A landscape with many valleys, sampled at points; each row gives a point and its height.
From any point a ball rolls to the lowest of the 6 points nearest to it. It stops when none of these is lower. Distance is the straight distance between rows; heights are no part of it.
Bar: [ 14 -10 -24  13  13 -15   8   8  -1  -8 -27  -2  12   3 -12   1   8 -15
 -14   6  -7]  (h 296)
keseg: [  1 -15   3  14  -5  -8   6  -4  -5  11  -6  -3   4  19  -7  -8   2  -7
  -2   8   7]  (h 363)
Gudos: [ 18  -9 -17  10   2  -6  14   5 -13   4 -26  -8  11  18  -9  -2   8 -10
  -8   4   7]  (h 299)
dil: [ 20 -15 -25  11   3  -7  14   9  -9  -2 -26  -9  13  18  -8  -2   6 -11
 -11   1   4]  (h 159)
tadu: [ 14 -11 -16  15  11 -12  11   4  -7   0 -23  -6  16   8  -8   0   5  -7
  -7   5   3]  (h 142)
siz: [-10  -6  26  -4  -1   0   0  -4  19   2  24  -4  -6 -26   9   8 -24  33
   5 -19  -8]  (h 278)
Legek: [ -4 -15   2  16  -1  -6   1  -6  -3   7  -5   1   5  14  -3  -5   1  -5
  -1   4   5]  (h 339)
Mav: [  6  -5  -1 -16 -23   0  -8  -1   5   2   9  -2 -13  21   0  -6  -1 -18
   6  -3  -2]  (h 401)
vug: [  3 -12   1   6 -12  -7  -1  -4  -6  10   0   0  -2  26  -9 -10   3 -11
   0   8   7]  (h 440)
mevo: [ -8 -11   4  -2 -16  -7  -6  -4  12  -4  20  -4  -6  -4   2   0 -17   9
   5 -15 -13]  (h 927)
ritez: [-13  10   7  27  29   7  -6  -3  -9  -4  -5   3  11 -34   2   8   8  13
   7  18 -10]  (h 474)
kug: [ -4  25 -20  30  21  -5  -9  -4 -10 -25 -12   1   5 -46 -17  -3  -1   2
  -3  31 -39]  (h 531)
rurip: [-17   1   5  23  24   1  -6  -4  -7  -1  -3   7  13 -20   0   2   5  10
   4  11   0]  (h 235)
Lutet: [-11   0   1  25  26  -4   1  -2  -7  -2 -16   1  12 -18  -2   2   6   5
   1   8   0]  (h 246)
nobed: [ -9 -13   7  11  -7 -10  -4  -7   1   8   4   5   1  19  -3  -9  -5  -8
   1   6   2]  (h 289)
repe: [-33  17  14  13  -3  18  -2  -8   5 -27  26   4   0 -37   2   1 -18  48
   7   2 -16]  (h 350)
zemit: [ 25   5 -22 -21  -3   2  19  13 -14  13 -20 -10   6  39 -12  -7  14 -25
 -13   9  30]  (h 155)
linif: [ -4  -4 -10  25  28 -13   5   0  -4   1 -19  -4  12 -18  -4  -2   5  -2
  -3   4  -2]  (h 321)
Nadi: [-16  13  11  32  25  13  -4  -2 -15  -8  -2   6  12 -40   1  11   5  19
  11  25 -17]  (h 685)
Disug: [-34   4  14  11   6  -3 -11  -7   1 -15  23   8  -3 -22   4   0 -14  22
   4   4  -8]  (h 261)
gaz: [ 22   7  -2 -50 -13   8  -6   5  10   7   1   8 -18  27  10   7  11 -26
  -4 -28  18]  (h 478)
kad: [-23  16  25  12  -3  17   0  -5  15 -16  24   1  -4 -45  -2   5 -23  57
   7  -3 -17]  (h 360)
segi: [-26   9  17  31  23  14  -8  -4 -13 -12   5   6  11 -33   3   9   4  23
   7  22 -17]  (h 549)
sala: [ 15  -6   6 -20 -27   2  -5  -1   5   5  18  -5 -13   9  13   8  -3   3
   9 -22  -6]  (h 184)
tove: [  0  24 -18  26  26  -1 -10  -2 -10 -15 -15   0  10 -45 -10   3   4   8
   3  24 -29]  (h 524)
kisor: [  0 -12  -2  -3 -17  -5  -7  -6   2   3   9   4 -10  20   0 -13  -5 -11
   2  -3  -1]  (h 139)
vov: [-35   7  12  10   4   5  -7 -10   7 -15  24   6  -1 -24   4  -1 -16  34
   2   0 -10]  (h 213)
tib: [ 16  -9  16 -20 -22   7  -1  -2  10   9  16  -7 -11   2  21  12  -5  10
   8 -22  -4]  (h 243)
duzed: [ -2  -7  12  -4 -15  -4  -4  -4  16   4  23  -7  -9  -8  11   3 -19  21
   6 -20 -11]  (h 863)
Nipu: [ 19   3   2 -51  -9  13   3   5   7  14   4   2 -12  21  19  14  15 -12
   2 -41  24]  (h 421)
fopa: [ -3  20 -18  23  30  -3  -8   3  -6 -19 -18   0   9 -41 -14  -3   2   5
   1  25 -25]  (h 504)
nek: [-35  10  21  27  14  15  -8 -12  -8 -20  15  10   6 -31   2   9  -1  23
   4  17 -17]  (h 373)
Bira: [ 19   4  -1 -45 -17   8  -6   5   7   8   3   4 -17  22  12   6  11 -19
   2 -24  12]  (h 144)
misiz: [  2 -11 -12  21  20 -11   9   3  -4   3 -20  -4  15   2  -6   0   7  -2
  -5   1   1]  (h 272)
ger: [ 11 -12  23 -11 -12   4  -2  -5  14   5  19  -8  -8 -11  15  15 -13  21
   9 -24  -5]  (h 468)
tase: [ 19   2  -2 -36 -21   8  -7   2   7   3  11   1 -19  16  14   8   6  -8
   9 -20  -1]  (h 230)
tar: [ 17  -5  -9  -3  -9  -1  12   5 -15  11 -16 -11   5  31  -9 -10  10 -17
  -4  13  19]  (h 328)
Nuli: [ -2 -10   4  -2 -17  -6  -2  -6  11  -3  19   5 -10   9   0  -6  -9  -2
   2  -8  -9]  (h 157)
kedud: [ 11   1  -1 -19 -18   3  -3   0  -2   9   1   3 -14  30  -6  -7   4 -28
   0   7  15]  (h 398)
rez: [-20   7  19   2   0   7  -3  -3  20  -5  25  -2  -2 -33   2   3 -22  41
   3  -9 -10]  (h 196)
sutim: [ 18  12  -6 -28  -8   3  10   8  -8  16 -11  -5  -3  40  -8 -14  12 -34
  -7   6  34]  (h 83)
lak: [ -1  -7  22  -6 -11   0  -2  -4  19   3  22 -11  -8 -17  13  11 -20  26
   6 -22 -10]  (h 390)
mukom: [-35  -2  13  24  16  -1  -7  -7   0 -10   8  11   4 -13   1  -2  -5  14
   0   7  -2]  (h 338)
tadep: [-21  -7   4   6  -6  -7  -6  -5   9  -3  14   5  -4  -5   2  -6 -14   6
   1  -7  -7]  (h 308)
Kozu: [  9 -15 -10  20   6  -9  11   0  -6   7 -16  -9  14  10  -2  -1   9  -4
  -4   1   9]  (h 298)
lebo: [ 19   9 -13 -25  -3   3  17  10 -13  14 -21 -11   4  37  -7  -9  11 -29
  -9   9  33]  (h 231)
maz: [ 13   8  -1 -22 -14   2  -2   6  -5  16  -7   1 -14  35  -9 -12   7 -29
  -3   5  24]  (h 343)
gipu: [ 16  -7  -6   4  -5  -4  12   2 -10  14 -17  -6   3  25  -8 -10   8 -13
  -3   5  14]  (h 348)
simov: [ 20   4  -1 -45 -18  12  -3   2   9   6   6   2 -20  17  20  11   8 -13
   6 -28   6]  (h 416)
gobu: [ 17  13  -5 -44 -15   2  -6   7  11   8  -3   8 -18  29   2   2   6 -31
  -4 -18  15]  (h 454)
mek: [ 23  -2 -23  -8  -5  -1  21   9 -14   6 -22 -11   6  32  -7  -5  10 -17
  -9   9  18]  (h 275)
Ged: [  1 -11   3 -10 -23  -3  -5  -4   7   2  18   2 -11   7   3  -3 -11  -1
   4  -7  -6]  (h 215)
kapip: [ 22   4 -12 -21 -11   5  12   7 -12  15 -16 -10   1  39 -10 -13  10 -27
  -7  10  29]  (h 259)
Fos: [-11   1  27  -1  -2   7   2  -3  19   0  24  -7  -8 -31   9   7 -26  44
   2 -17 -10]  (h 276)
Musi: [-14  -3   6  23  28  -2   1  -4  -4   4  -6   3   9 -19  -2  -2   4   9
   3  10  -1]  (h 178)
fup: [-38   5  15  16   9   9  -4  -4   0 -22  22  11   3 -24   4   1 -11  25
   1   8 -11]  (h 274)
ruki: [-10  -7  13  -5 -12  -7  -2  -4  16  -1  25  -5  -7 -16   6   2 -22  21
   5 -20 -13]  (h 439)
simi: [ 19   1 -10  -9  -8   3  10   4 -11  16 -15  -7   2  32  -6 -12   8 -19
  -4  12  26]  (h 317)
Bez: [ 19   8  -4 -34 -18   2  -3   6   4  11  -1   8 -18  35  -3  -6   6 -34
  -5  -6  19]  (h 403)
nevi: [ -3 -13  -5  24  16  -9   5   0  -3   6 -16  -5  12   2  -3  -5   5  -3
  -1   4   6]  (h 344)
Vore: [-32  10  16  18   2  14  -6  -9   3 -24  25   8  -3 -32  -1  -1 -14  43
   3   1 -15]  (h 240)
neb: [ 14   4  -1 -27 -23   2  -5   0   2   6   4   8 -17  26   2  -6   5 -22
   1  -2   8]  (h 457)
rut: [ 23  -2   4 -29 -22   9  -1  -1   7   9  11  -3 -13  15  15  16   4   0
  11 -22   0]  (h 156)
mesal: [ 15   5  -3 -28 -20   4  -5   2   1   7   0   5 -17  32  -2  -8   6 -31
   0  -2  14]  (h 399)
boru: [-17  -1  12   1  -4   0  -4  -3  19  -3  22   0  -3 -22   4   2 -24  30
   3 -17 -12]  (h 247)
rovos: [ 24 -11 -30   2   0 -11  18  16  -7  -7 -32  -6  15  21 -12  -1  11 -23
 -16  10   1]  (h 490)
vin: [ 15   2  17 -47 -11  20   2   4   5  15  11   3  -9  25  26  20  16  -7
   6 -37  25]  (h 183)
mesuf: [-19 -12   6   8  -9 -10  -5  -7   7  -3  17   5  -3   4  -2  -5 -13   2
   1  -6  -5]  (h 267)
Pabu: [ 16   5  -1 -37 -19   6  -7   3   5   6   2   8 -19  24   5  -1   7 -27
  -3 -14   8]  (h 493)
rosag: [ -2   1 -14  17  26 -16   1   7   0  -5 -22  -1  12 -21  -7   0   6   1
  -4   7  -7]  (h 361)
ziz: [ 13 -14  -8  13   1  -4   9  -3  -7   8 -18  -7  13  17  -7  -2  12  -9
  -8   7  10]  (h 310)
boga: [ -3  19 -11  34  27   3  -5  -6 -10 -14 -14  -5  12 -50  -6   5   2  11
   7  28 -35]  (h 536)
zalu: [ 16  -7  10 -18 -23   5  -1  -1   9   7  19  -7 -11   5  15  11  -6   7
   8 -20  -9]  (h 205)
tel: [-30   6  16  26  18  10  -8  -5 -10 -12   8  13  12 -29   2   5   5  17
   6  19  -9]  (h 381)
fes: [  5 -13  12 -13 -18  -1   0  -3  13   3  21  -8  -9   0  12   5 -13   9
   6 -19 -11]  (h 170)
sanul: [ 25   3 -40 -27  -2   1  27  24 -13   1 -27  -8   9  37 -12   1  13 -32
 -23   9  21]  (h 583)
ner: [ 18  -2  20 -39 -18  24  -2   6   5  16   9   3  -7  21  29  17  15  -1
   8 -31  21]  (h 212)
Zafi: [-24  -9   8  11   5  -7  -7  -8   8  -5  16   8  -2  -3   3  -8 -11   8
   0   2  -4]  (h 306)
nat: [-39   9  19  24   8  17  -8 -10  -5 -26  20  11   7 -31   5   7  -4  29
   4  13 -18]  (h 322)
Fivab: [ -5   2  -9  21  28  -7  -1   1  -6  -1 -17   3  12 -25  -4   2   5   4
  -2   7  -4]  (h 283)
Sim: [ 22  -3  12 -28 -24  11  -2  -2   5   9  13  -4  -7  11  22  14   5   3
  12 -24   4]  (h 182)
Burim: [ -3  11 -17  18  29 -19   1   8   0 -15 -25   1  11 -30 -15  -1  -2 -10
 -13  16 -16]  (h 602)
Sis: [ 23  -2 -35 -17  -5  -1  22  15 -14  -1 -28  -9   9  33 -11   0  12 -24
 -19   9  16]  (h 451)
vari: [ -6  11  -9  28  29  -7  -5   1  -5  -8 -16   0  13 -35  -1   4   6   9
   1  14 -14]  (h 430)
zevi: [-10  -9   6  24  17  -9   1   0  -3   6 -10   2  12  -4  -4  -5   3   3
   3   5   0]  (h 352)
varin: [-30  13  15   3   0   6  -2  -7  13 -16  24   2  -2 -33   1   2 -23  43
   3  -8 -12]  (h 137)
Darib: [ 16   0  -2 -22 -26   2  -7  -1   8   2  12   0 -16  12  10   6  -1  -5
   4 -14  -8]  (h 195)
vor: [ 14   1  -4 -33 -26   3  -6  -2   5   3  10   3 -16  19   7  -1   3 -18
   2 -10   0]  (h 332)
tume: [-30  -2   9   5  -1  -5  -6  -4  11  -8  23   6  -3 -17   4  -3 -16  20
   2  -6  -7]  (h 265)
Sabek: [ 12  -4  -2  -6 -16   4  -1  -1  -6  10  -1  -2  -4  27  -8 -13   4 -19
   0  10  10]  (h 402)
zatiz: [-34   0  14  19  12   2  -9  -8  -3 -16  16  14   1 -19  -1  -2  -7  20
   3   6  -6]  (h 307)
suk: [-19 -11  10  15  10  -7  -7  -9  -1   3   4   6   4  -2  -4  -4  -5   3
   2   4  -2]  (h 367)
roz: [-15 -13  10  13  -2  -9  -2  -7   3   4   7   4   2   9  -3  -4  -8  -1
   0   0   1]  (h 320)
Tez: [ 10  -4 -19  21  23 -19   8  11   1  -4 -27  -3  13 -12  -8   0   7 -11
 -10   3  -6]  (h 347)
fut: [ -8  13 -14  23  30  -5  -9   6  -5 -17 -19   1  10 -37  -6   5   4   5
   0  21 -18]  (h 456)
giso: [ 17   7  -6 -23 -10   3   7   4  -9  17 -13  -1  -6  32  -9 -13   9 -29
  -6  11  29]  (h 266)
Vis: [ -3   9 -13  22  32  -8  -1   2  -6  -7 -18  -4  12 -30  -5   2   7   4
  -1  10  -9]  (h 351)
mig: [  2 -11   7  -9 -21  -6  -3  -2  13   4  20  -4 -12   1   7   4 -13   7
   5 -18 -11]  (h 588)
katu: [-29   2  11  24  26   3  -5  -6 -10  -5   5   8  10 -20   2   4   3  14
   3  13  -2]  (h 290)
nuva: [  7 -12   0  12  -5  -3   7  -2  -5  12  -9  -3  10  17  -7 -10   5  -8
   0   7   9]  (h 404)
ziti: [ 19  12  -2 -32 -11  -1  -2   8   1  17  -7   4 -15  39  -8 -14   7 -40
  -6   1  29]  (h 418)
natu: [ 18   1  -3 -11 -16   1   8   1 -10  16 -11  -2  -4  38  -9 -11   6 -25
  -1  12  22]  (h 329)
tuse: [ 22 -12 -28  10   4 -12  18  12  -7  -5 -29  -9  13  14 -11  -1   9 -17
 -16   6   2]  (h 370)
nila: [-12  17  -1  29  31   6  -8  -4 -13  -6  -8   3  15 -41   0   9   8  14
   8  20 -18]  (h 670)
pari: [ -1  15 -22  19  28 -13  -6   5  -5 -15 -25   1  12 -33  -9  -3   3  -3
  -6  17 -14]  (h 469)

Call two points neighbours if one is among the 6 nearest of the other. Go from one point of each pair to the other, from neighbour to neighbour, staying as low as possible. Name the highest point that can't be avoided.
varin and Musi => zatiz
rut and Bira => vin
Bira and fes => sala
Musi and tadu => linif
kisor and varin => Zafi
Bira and kisor => Ged
